Points, in no order, along strands that fork, close into loops and pass close to each other.
In the rows, zero is written as 128.
Points whose rows are less than 116 apart are linked; no others are.
lun: [107 156 113 118  80 112 150 178 133  84 139 149  71 145 133  81 106 151
 143 131 116 114 100 149 141 118 123 140  98 133]
revo: [134 127 122 130 177  91 164  91 124 106 164 142  96 142 146 115 153  83
 114 117 184 144 145 125 130 133 119 162 138  88]
vopo: [115  92 146 145  94 174 137 146 147 127  95 143 129 167 153 136 143 172
 130 134 103 117 160 125 124 101 107 107  98 111]
gagum: [127 166 125  80 144  60 156  88 134 122 153 144 136 161 109  96 114  69
 127 156 145  96 155 110 100 126 154 138 147  74]
met: [127 179 119 111 133  85 152 159 131  87 133 139  83 153 117  84 158  76
  70 115  99  74 111 111 122 119 135 172 119 104]
Keke: [118 145 141 127 144 120  63 128 138 134 154  88 118 117 125 143 184 157
 124  69 105 172 131 126 149 159 125  91  96 158]
ruze: [131 126 130 163 150 131  85 115 130 129 162  79 132  78 156 162 173 161
 137  84 158 189 136 139 147 170 113  96 110 149]
meraf: [132  92 159 161 144 152  57  85 132 168 108  34 165  75 141 191 157 185
  99 128 140 210 150 125 122 184 147 115 156 194]
Gofen: [139  71 151 196 109 170  68 105 154 164  84  26 173  69 145 191 139 195
 111 123 166 177 112 154 113 185 125 118 159 211]
bakub: [116 126 121 113 174 106  76 102 102 172 174 120 150  86  90 119 148 143
 112 105 141 150 157 116 155 167 143 102 143 135]
rul: [126 110  92 114 159 148 104  95 126 142 139 106 162  95 120  96 105 120
 154 151 195 133 141 146 123 168 149 125 161 127]
Dom: [ 94 130 136 125 136 138 118 147 136 141  87 142 103 182 132 135 159 159
 116 135  60  97 164 101 137 105  95 120 100 105]
tuta: [145 140 120 109  98 158 180 155 112  94  99 158 115 141 122 115 104 114
 146 150 107 105 128 113 109  70 128 119 120 117]
diso: [126 132 145 127 154 134 162 103 126 111  97 175 156 175 147 135  98  88
 160 170 135 114 133 124 126  83 117 152 122  89]
dud: [142  97 135 199  97 182 133 135 107 134 125 128 141  47 132 182 140 174
 127 103 149 140 125 130 108 134 104 116 125 182]
siv: [142 143 116  95 147 117 145 105 107 126 132 146 119 126 113  89  97  82
 114 170 137 115 156 103 107 143 149 145 163  91]
vorom: [ 90 167 110  88 160  57  95 140 141 141 171 130  98 166  81 111 150  97
 115  98 106 104 123 123 162 145 115 166 119  99]
lebal: [153 157 175 105  89 102 207 122 113  66 112 168 122 196 126 123  75  79
 141 147 140 124  97 134 111  56 151 176 124 132]
menul: [110 178 111 121 108 122 122 185 130  83 143 129  66 128  99 101 150 143
 117  92 111 132 105 140 138 141 117 146  93 158]
zogar: [138 108 132 125 118 159 150 131 116 107 143 142 121 117 121 129 122 102
 159 125 173 138 122 127 142 125 122 138 131 134]
muza: [143 119 116 141 189 123 140  90 117 117 167 112 127  94 129 130 183  76
  89  98 174 141 147 120 125 154 116 151 158 111]
reges: [138  69 134 182 104 206 130 130 139 142 111 126 170  87 160 155 125 155
 138 117 171 133 110 169 123 133 105 113 143 171]
gib: [150 108 120 145  82 149 174 142 136 114 147 161 116 140 184  93  71 112
 153 149 173 125  86 178 116 131 146 125 141 110]
Pul: [157 132 110 163 152 108  67  87 102 160 147  62 149  29 116 167 135 176
 116  89 135 206 128 121 108 185 154  71 128 191]
sor: [132  80 126 151 127 181 132 122 150 118 119 137 154 115 165 128 109 114
 165 129 199 136 106 174 147 132 108 126 138 136]
Fege: [132 146 121 109 130 145 149 135 107 123 133 164 103 111 141  99 125 137
 107 159 129 104 160  98 104 134 123 129 132  98]
mikup: [143 107 118 137  94 100 144 137 120 107 199 141 111  94 138 109  96 145
 138 118 200 148 106 164 114 162 130 118 142 130]
sebog: [ 99 145 146 121 151 137 103 147 138 141 112 127 115 149 122 119 184 128
  67 106  67  97 160  93 133 127 114 129 115 115]
lodo: [150 158 105 111 162 107 138 113 121 136 135 111 101 134 112  99 158  49
  99 111  96  96 138  96 133 137 172 130 156  98]
vaz: [106 144 122  99 173 112 121 102 141 169 116 145 139 146 120 124 140 103
 119 146  90  84 166  89 132 122 111 136 131  78]
mif: [122 188 136  99 136  66 171 132 131  99 109 161  99 179 126 101 119  83
 112 162  91  79 125 112 112  91 129 162 122  86]
divil: [127 119 141 131 146 146 111 131 113 114 142 129 131  84 104 144 164 123
 112  97 146 132 135 112 139 128 126 123 128 147]
kek: [136 148 115 108 113 165 151 159 124 112 103 131 108 117  95 119 154 121
 126 117  97  92 137  92 131  97 144 112 112 128]
nedut: [139 127 149 165 121 143 109 136 111 127 143 114 118  58 111 180 168 170
  98  70 132 137 136 110 119 142 116 115 114 180]
zude: [131  90 141 157 122 197 182 113 140 111  65 159 162 163 170 134 109 122
 163 157 136 130 138 147 121  64  96 132 106 125]
Bev: [127 133 146  82 110  29 168 121 133  84 155 141 101 211 106 115 115  62
 102 119 155 114 109 131 128 117 137 196 138  99]
Ven: [143 118 103 121  89 191 119 162 126 136 112 116 118 118 111 115 122 144
 150 111  87 115 129 116 140 115 148  89 101 137]
Sife: [116  95 132 128 139 164  71 127 128 183 118 129 152 132 134 133 127 171
 135 148  95 146 164 109 142 164 121 112 136 122]
fesig: [118 203 148  98 130   8 193 136 122 108  76 153  96 205 131 134 102  93
 117 208  44  82  75 112 113  78 136 190 152  94]
litaz: [111 137 134 109 185 105 105 109 124 178 164 151 143 114 111 112 149 113
  96 131 129 110 173 109 150 150 109 139 147 107]
nul: [123 141 140 130 130 130 178 123 114 118  69 188 159 188 141 133  64 111
 160 199  93 118 105 125 123  25 106 152 112  87]
rek: [154 146 110 139 139 152 162 116 127 101 133 116  99 112 115 119 154  75
 122 105 122 110 139  85 110 129 156 127 134 123]
Sar: [ 91 138 134 120 110 129  75 157 150 126 147 115 125 128 124 128 153 159
 158  84 116 123 118 152 164 145 125  95  88 141]
pebik: [123  68 147 147 112 185  88 120 133 154 109 113 190  78 141 154 137 166
 124 116 168 130 143 147 123 143 142  85 144 161]
geza: [158  79 124 170  75 217 111 158 125 151 115 110 129 103 129 153 140 193
 117 105  73 172 132 126 111 128 133  83 116 173]
feba: [148 143 108 139 168  85  79  99  82 163 176  96 137  45  85 128 133 144
 109  96 159 192 143 133 123 181 158  93 148 170]
Tol: [118 121 122  98 110  63 130 136 142 100 188 126 102 176 108 121 117 110
 156 105 179 126 104 169 153 127 132 146 116 103]
feli: [142 172 156 112 108  92 201 138 102 102  80 175 134 201 118 136  69  87
 155 196  90 113  94 134 124  34 130 172 128 109]
nuno: [105 186 136  88 159  42 158  98 160 130 133 164 127 191 135 122 104  87
 138 165 111  83 135 113 107 113 132 148 124  67]
pem: [ 87 160 114  89 146 102  81 142 154 140 144 111 120 152  96 119 159 120
 148  95 101 108 131 123 161 142 125 120 107 117]
fezet: [133 139 120 116  72 125 205 184 127 118 106 190 137 194 143 102  42 129
 140 190  90  94  72 172 131  25 122 141 107 101]
vivov: [133 133 142  96 127 124 149 146 115 107 149 163 111 146  97 123 109  80
 138 132 136 115 119 122 159 105 119 165 131 120]
vop: [150  88 106 208 109 206 112  99 147 143 104  57 151  63 154 179 137 177
 138 118 145 163 103 134 107 175  98 125 153 207]
mem: [137 120 131 130  97 186  71 167 130 156 121 108 133 117 122 132 141 189
 131  97  65 152 131 121 128 141 144  78 102 166]
zuvo: [120 144 116  79 140  37 121 124 137 109 185 121  94 185  77 117 135  76
 110 102 151 107 114 136 141 138 135 178 140  97]
danu: [142 140 142  86  78  66 189 133 135  59 133 138  96 197 107 114  97  80
 137 117 150 109  98 143 116  93 143 177 125 133]
davib: [128 106 121 150 145 158 109  90 150 140 131  82 146  98 163 134 156 146
 156 121 176 162 150 133 148 171 115 101 130 121]
gup: [134 100 109 155  82 174 106 157 123 153 155 136 141  91 160 118 118 145
 136  95 135 140  86 165 126 165 144  74 128 142]
vobi: [138 113 114 138 120 144  81 138 111 157 163 114 151  52 120 142 120 161
 142  90 148 148 109 152 137 163 164  67 131 170]
fega: [149 105 140 177 151 150  92  87 130 139 121  46 147  63 150 193 184 163
 106 101 151 190 148 113 122 181 107 120 137 176]
Pum: [136 107 164 135 136 142  48 111 128 163 129  67 161 101 126 188 175 176
  90 101 103 199 157 112 140 168 163  91 131 188]
Vanar: [124 104 137 109 153 154  37 116 126 189 121  97 153 123 107 155 145 168
 117 115  80 167 159  99 147 166 152  97 127 155]
daba: [121 123 138 129 174 125 153 102 127 112 126 170 117 159 164 125 126  94
 125 149 155 126 147 110 147 123  95 165 121  94]
Zapi: [107 123 132 115 138 139 127 122 132 154  86 162 147 164 125 132 119 137
 137 170  81  82 165  99 111  94  98 129 120  80]
mafe: [132  99 113 165 154 134 134  92 138 107 147  90 142  73 153 141 146 134
 147 114 221 151 135 143 122 153 103 136 143 135]
para: [110  96 101 112 166 162  93 100 133 170 105 112 157 113 121 111 115 127
 156 153 140 131 162 112 148 167 128 123 153 124]
sesa: [118 156 105 113  73 150 174 196 128  93  92 150  85 151 114  92 105 155
 141 145  85  98 112 139 134  79 111 122  95 121]
kinap: [118 160 120 112 132  87 137 157 129  93 165 129  78 121 103  91 162 117
  88  90 128 112 128 124 126 145 127 146 123 130]
kazaz: [141  95  99 149 132 127 107 121 106 139 169 112 137  68 122 100  99 141
 148 135 198 159 117 170 115 188 133 127 157 144]
per: [126  86 146 139 115 156  55 122 125 183 129  89 189  74 142 145 124 172
 120 107 142 163 136 156 136 171 172  63 138 176]
Deve: [127 107 117 135 102 158 175 157 132 143  89 197 148 181 163 113  62 127
 157 188  99 108  93 157 133  44 113 124 117  88]
Fasub: [114 202 134  94 142  12 171 126 138 115 105 137 110 194 112 115 122  52
 102 171  60  56  93 116 106 111 147 184 144  80]
gena: [102 198 143 113 123  26 189 147 128 111  63 167 113 210 133 147  62 137
 157 212  50  86  66 119 107  31 130 181 118 106]
ril: [134  87 143 163 118 190 156 115 146 108  88 141 144 131 168 143 144 163
 132 133 150 133 163 123 100 104  85 122 118 122]
Gulo: [142 107 116 142  92 173 142 161 123 139 138 155 122 112 166  96  93 150
 144 146 133 119 115 154 116 134 131  97 131 118]

A piece is two or more points that can be reached from each other along the links. Count, over all rows, the pieces, the separate loops (a circle has one, a figure eight two, a Y none), the forks (points with three links) and the tips (points with one).
pieces -> 4
loops -> 1
forks -> 9
tips -> 15

A tip is a point with one link. Name the tips that can be reached along the links from each point below, in the order of the rows.
Fasub -> Fege, lodo, geza, gena
per -> gib, vivov
litaz -> Pul, sebog, zude
